A landscape with many valleys, sampled at points; each row gives a point and its height.
From any point a ball takes the steepest step (drop divided by distance) to one of its 2 nearest points. It stops when none of these is lower. Distance is the straight distance between rows; heights are no part of it.
J_373 (h 474): [ 41 100 113 134 188 113  83 200 130  95  85 170 119 127  77 114 131 115
 107 173 118 149]
J_340 (h 260): [163 190 138  81 139 140 189  95 136 163 125  63 127 128 186 128 137 122
 146 134 120 174]
J_24 (h 515): [159 124 169 107 139 130 143 112  79 172 149  78 103 146  91 162 166 127
 100 105 120  94]
J_541 (h 521): [137 125 112 121 123 111  89 143 114 169 149 122 164 114 138 178 190 107
 140 126 202 123]
J_911 (h 553): [107 135  99 121 109 107 120 117 175  48 143 125  85  81 173 157 163 136
 143 112 166  94]
J_852 (h 547): [133  93 177  89 140 127 102 133 111 186 128 121 117 128 103 158 217 132
  98 115 126 108]
J_184 (h 267): [ 94 158 145 160 124 134 144 146 102 169 112 191 137 153  87  79  85 112
 146 100 110 151]
J_915 (h 416): [166  94 131 142 147 169  96 158 149 109 159 142 127 164 133 128 113 163
  90 169 104 129]
J_793 (h 165): [ 94 137 175 158  84 137 127  65 166 121 156  76 145 113 112 139 110 103
 159 102 136 167]
J_857 (h 466): [125 189 121 128 133  81 108  80 138  69  90 106 128 135 150 102 157 164
 133 145  87 181]
J_691 (h 488): [166 102 148 135 120 112  85 126 103 169 148 157 142 159 100 189 143 127
 124 136 193 129]
J_474 (h 580): [121 106  88 101 106 127 150 117 161  75 115  80 121  64 171 155 112 114
 132 110 137  85]
J_362 (h 478): [123 137 118 168 166  60 106 157 189  68  88 112 144 100 139 100 124 129
 127 193 145 148]
J_977 (h 451): [152 121 165 147 127 120 143 119 106 166 104 110 131  89 113 131 111 102
  99  89 101  75]
J_103 (h 217): [100 191 152 147  87 126 167 104 104 123 110 206 122 184  81  67 102 139
 150  97 105 151]
J_709 (h 160): [ 92 129 108 132 120 137 101 121  91 134 145 124 124 114 131 126 177 136
 120  90 103 100]
J_493 (h 548): [104 126  66 107  87  73 157 146  92 114  77 169 137 103  96 137  77 110
 155 122 155 119]
J_530 (h 135): [143  98 161 134 109 114 114  96 139  88 155 169  88 156 104 128 108 177
 105 148  64 145]
J_739 (h 549): [150  87 144 113 149 119 109 180 145 183 116 118 166  93 133 139 178  93
 121 150 186 102]
J_216 (h 180): [122  92 184 130 145 145 120 109 146 162 136 131 118 152 116  97 131 130
 119 152  68 159]
J_405 (h 420): [116 131 142 156  92 155 181  85 164  97 157  85 123  91 142 119  89 118
 135  83  91  83]
J_712 (h 350): [159 122 117  85 126  88 167 139 132 145 105 186  66 102 155 157 102 120
 145 120 170 104]
J_789 (h 384): [ 95  88 112 194 164 123 121 151 132 114 168 165 158 170  85 117 139 128
 130 208  73 128]
J_54 (h 424): [126 170 106 148 155  81 133 104 118 128 119 137 146 138 147  93 167 136
 146 161  92 157]
J_890 (h 529): [105 106  76 109  83  78 123 120  74 117 109 136 163 116  89 149 110 133
 130 129 116 136]
J_249 (h 321): [135  75 163 117 139 187 114 150 140 133 151  62 121 119 131 135 131 125
  89 114 135  85]
J_899 (h 361): [123 165 161 147  83 170 191  75 127 151 159  95 141 119 115 144  99 101
 144  66 125  99]
J_465 (h 423): [142 166 119 110 105 120 118 102 126 114  96  84 156 132 141 122 109 151
 130 126 113 176]
J_500 (h 169): [ 95 165 129 111 111 171 150 111  96 144 159 168  76 155 137 112 135 156
 146  60 112 117]
J_907 (h 299): [ 77 174  98 154 112 144 130  74 125  64 161  60 159 118 130 121 155 129
 146 123 106 156]
J_951 (h 503): [155 127 173 189 154 105 112 112 116 162 122 161 145 111 108  93 134 102
 102 126  82 108]
J_78 (h 236): [ 81 146  91 139 100 131 105 101 100  66 147 103 132 132 115 125 143 165
 122 112  91 122]
J_755 (h 520): [113  86 143 161 150 159  45 177 163 126 114 166 155 160  92 142 174 137
 119 164 134 148]
J_288 (h 259): [104  94 160 116 100 158 112 113 136 135 146  95 117 114 118 150 112 122
 126  96 144 129]
J_973 (h 456): [153 128 104 151 148 160  74 148 119 103 127 112 161 137 150 111 150 157
  84 137 100 113]
J_400 (h 315): [ 74 146 135 225 167  86 134 134 134 108 137 154 142 118  79  94  96 102
 141 144 135 110]
J_140 (h 590): [137 177  89 115  92  79 212  98 131 144 118 143 129 112 147 139 110 125
 155 103 109 116]
J_297 (h 504): [109 139  78 161  92 110 154 133  85 135 132 120 186 112 103 104  92 116
 134 114 104 101]
J_774 (h 319): [ 99 122 130 148 139 132  89 158  88 188  93 154 158 132  96 106 120 108
 126 109 122 153]
J_744 (h 221): [139  90 150 102 131 140 131 150 140 101 150 181  52 136 129 117  77 160
  98 129  95 124]
J_357 (h 573): [152 117 168 126 156 137  78 147 150 150 132 179 112 140 122 137 222 157
 100 126 127 108]
J_597 (h 368): [155 123 134 132 158 133  63 184 104 149  77 176 133 121 114 128 107 104
  93 115 149 135]
J_630 (h 351): [163  90 122  99 116 109 162 131  98 118 177 156  73 117 138 158 117 150
 106 123 125  59]
J_650 (h 530): [144  83 148 116 143 154  99 182 187 122 133 134 133 101 145 129 157 107
 129 141 219 100]
J_97 (h 53): [118 138  95 113 138 166 134 152  98 164 167 127 107 138 170 120 146 139
 129 104 125 104]
J_682 (h 496): [154 159  98 144 132 125  95 139 119  91 109 151 113 122 161 119 114 160
 109 106 128 109]
J_875 (h 498): [ 97  67 153 116 147 136  58 174 151 122  87 168 111 126  87 127 136 115
 103 153 111 164]
J_113 (h 44): [116 127 130 118 113 130 180 106 116 119 133 140 154 184  95  65  97 143
 141 165  46 188]
J_569 (h 371): [171  70 147  93 140 185  90 163 141 112 137  87 129 158 118 159 142 157
  77 166 134 121]
J_896 (h 205): [ 96  95  95  59 101 122  85 126 117  86  90 106 119  76 139 153 175 117
 125 118 157 108]
J_331 (h 372): [114 144 123 145 101 142  89 128 157  86 107  77 159 131 131 127  66 140
 146 123 169 178]
J_985 (h 123): [105 117 118 157 116 120 137 150 132 180 135 119 169 128 110 128  68  92
 175 130 182 156]
J_481 (h 279): [117 169 128 165 125 141 154  55 121 118 177  87 173 127 146 111 166  97
 168 132 124 175]
J_573 (h 352): [121 178 111  92 113 149 195 131 132 188 116  90 153 138 158 107 105 108
 163 119 126 170]
J_463 (h 227): [ 89 111 150 187 135 100 114 135 166 145 141 127 138 113 116 118 123 102
 160 133 166 134]
J_675 (h 125): [119  95 123  59 106 122  96 124 125  81 109 133  76 114 140 144 148 167
  99 122 106 127]
J_339 (h 282): [154 116 159 111 132 124 152  85 116 177 160  91 143 153 132 122 155 129
 130 154  86 161]
J_942 (h 527): [113 166  75 125 119 137  92 141 123  77 129 146  94 122 168 156 132 148
 146  87 196 112]
J_226 (h 469): [175 182 151 104 147 141 145 113  80 171 103  88 111 152 129 139 133 135
 108  94 120 126]
J_619 (h 567): [ 88 165  47 119 103  71 199 130 135  95 111 141 122 100 139 147 100 127
 168 118 148 110]
J_115 (h 149): [ 97 150 123 138 123 138 166 113 106 111 157 192 107 199 100  74 104 162
 151 141  84 167]
J_867 (h 185): [ 98 146 162 125 120 177 126  58 125  75 155 133 105 174 121  87 139 165
 138 104  67 168]
J_462 (h 397): [140  98 137  66 121 119 202 147 122 162  96 151  65  95 125 145  75 106
 129 103 131  89]
J_401 (h 291): [151  93 114  88 115 104 132 147 125 124 161 180  75 144 145 156 113 152
 130 154 152 129]
J_376 (h 133): [146 200 156  95 144 188 185  82 124 147 170  94  85 148 177 128 158 128
 145  96 131 160]
J_523 (h 443): [130 132 100 119 151  73 132 165 191  92  61 100 118  70 175 111 113 108
 139 157 144 139]
J_615 (h 370): [ 75 160 124 205 169 107 167 108  96 101 130 149 167 148  82  62 107 112
 143 161  89 124]
J_593 (h 326): [173 158 133 116 176 129 159 152 157 188 137  79 128 107 195 128 182 102
 128 138 156 103]
J_91 (h 441): [146  88 137 119 113 132  89 127 123 124 101 169 116  98 111 161  97  87
 140 124 216  95]
J_106 (h 269): [125 169 170 146 120 192 118  71 130 103 166 127  93 158 147 111 127 152
 137  74 122 135]
J_101 (h 544): [166  59 146 136 150 189  75 204 161 131 146 167 167 148  93 156 168 140
  98 170 163  97]
J_16 (h 395): [174 110 153  59 142 103 133 149 125 147  76  91 101 112 130 149 129 125
  95 146 138 132]
J_508 (h 470): [120  96  90 156 117 145  76 152 103 120 139 149 152 117 119 153 108 109
 138 116 203  98]
J_86 (h 220): [122 135 134 114  88 155 180 135 116 195 115 103 152 132 108 157  63  96
 155  89 179 132]
J_528 (h 449): [156 107 154  80 115  99 132 125  91 186 111 119 125 136  99 179 121 119
 127 132 167 149]
J_537 (h 363): [162 145 112 142 126  91 148 103 130 155 167 125 149 151 149 127 134 138
 152 170 124 160]
J_360 (h 412): [146 215 108 106 122 138 171 107  85 183 106 136 149 150 153 113 140 128
 152  90 128 147]
J_546 (h 606): [150 133  90  91 111 122 202 113 142 123 133 102  99  79 172 181 110 114
 131  91 137  69]
J_84 (h 620): [180 199  95  93 109 109 219  97 142 142 116  99 115 105 173 186 119 122
 135  96 137 113]
J_70 (h 21): [141  83 140 109  97  91  90 102 150  51 133 149  97 132 116 163 152 177
 102 156  98 131]
J_983 (h 502): [138 108 113 158 125 138  77 157 167  72 132 110 146  99 151 137 129 127
 130 133 194 102]
J_335 (h 435): [ 51 119 136 177 198 116 110 157 146 109 139 184 102 161  92  95 152 131
 125 182  97 139]
J_89 (h 546): [167 130 173 172 150 102  86 105 154 129 129 163 137 134 121 112 206 145
  99 148  91 111]
J_412 (h 32): [107  99 166 162 144 160 132  62 112 110 147 126 148 150 108  77 155 126
 133 127  44 146]
J_482 (h 320): [109 122 110 153 134 118  86 145 151  95 111 107 165 164 113 125  90 150
 133 182 137 202]
J_151 (h 268): [131  83  88 103 125  87  90 155 109  96  95 155 134  86 123 133 159 117
 106 151 136  87]
J_7 (h 241): [132  79 126 149 143 141 106 164 150 164 152 119 167 164 123 130 106 123
 137 186 144 179]
J_570 (h 468): [104 134 104 180 127 142 159 114 127 102 160 112 140 112 139  77 103 124
 137 113  84  82]
J_686 (h 394): [157 131 114 126 149 110 150 155 175 148 110  84 144  90 188 117 113 108
 134 145 148 118]
J_825 (h 410): [161 135 147 120 121 107  72 133 126 119  64 169 114 116 120 156  90 118
 129 112 200 149]
J_303 (h 296): [149 175 153 111  92 173 212 116 111 176 141 113 124 169 110 142  74 117
 139  80 152 112]
J_393 (h 244): [160 165 160 106 159 141 175 117 160 167 180 106  74 135 181 145 165 123
 136 120 156 111]
J_841 (h 325): [108 114 114 179 181 169 100 155 130 152 144 149 163 185 121  92 142 122
 142 183 100 164]
J_705 (h 329): [151 103  94  78 133 107 103 167 116 119  79  99 144  99 151 124 136 133
  92 157 104 128]
J_63 (h 396): [149 120 119 107 119 142 134 142  90 134 110  89 142 108 132 113 100 136
  86 113  72  98]

For each start below, name the point where the ball stops.
J_739 | J_70
J_852 | J_376
J_493 | J_985
J_755 | J_7
J_357 | J_70
J_546 | J_793
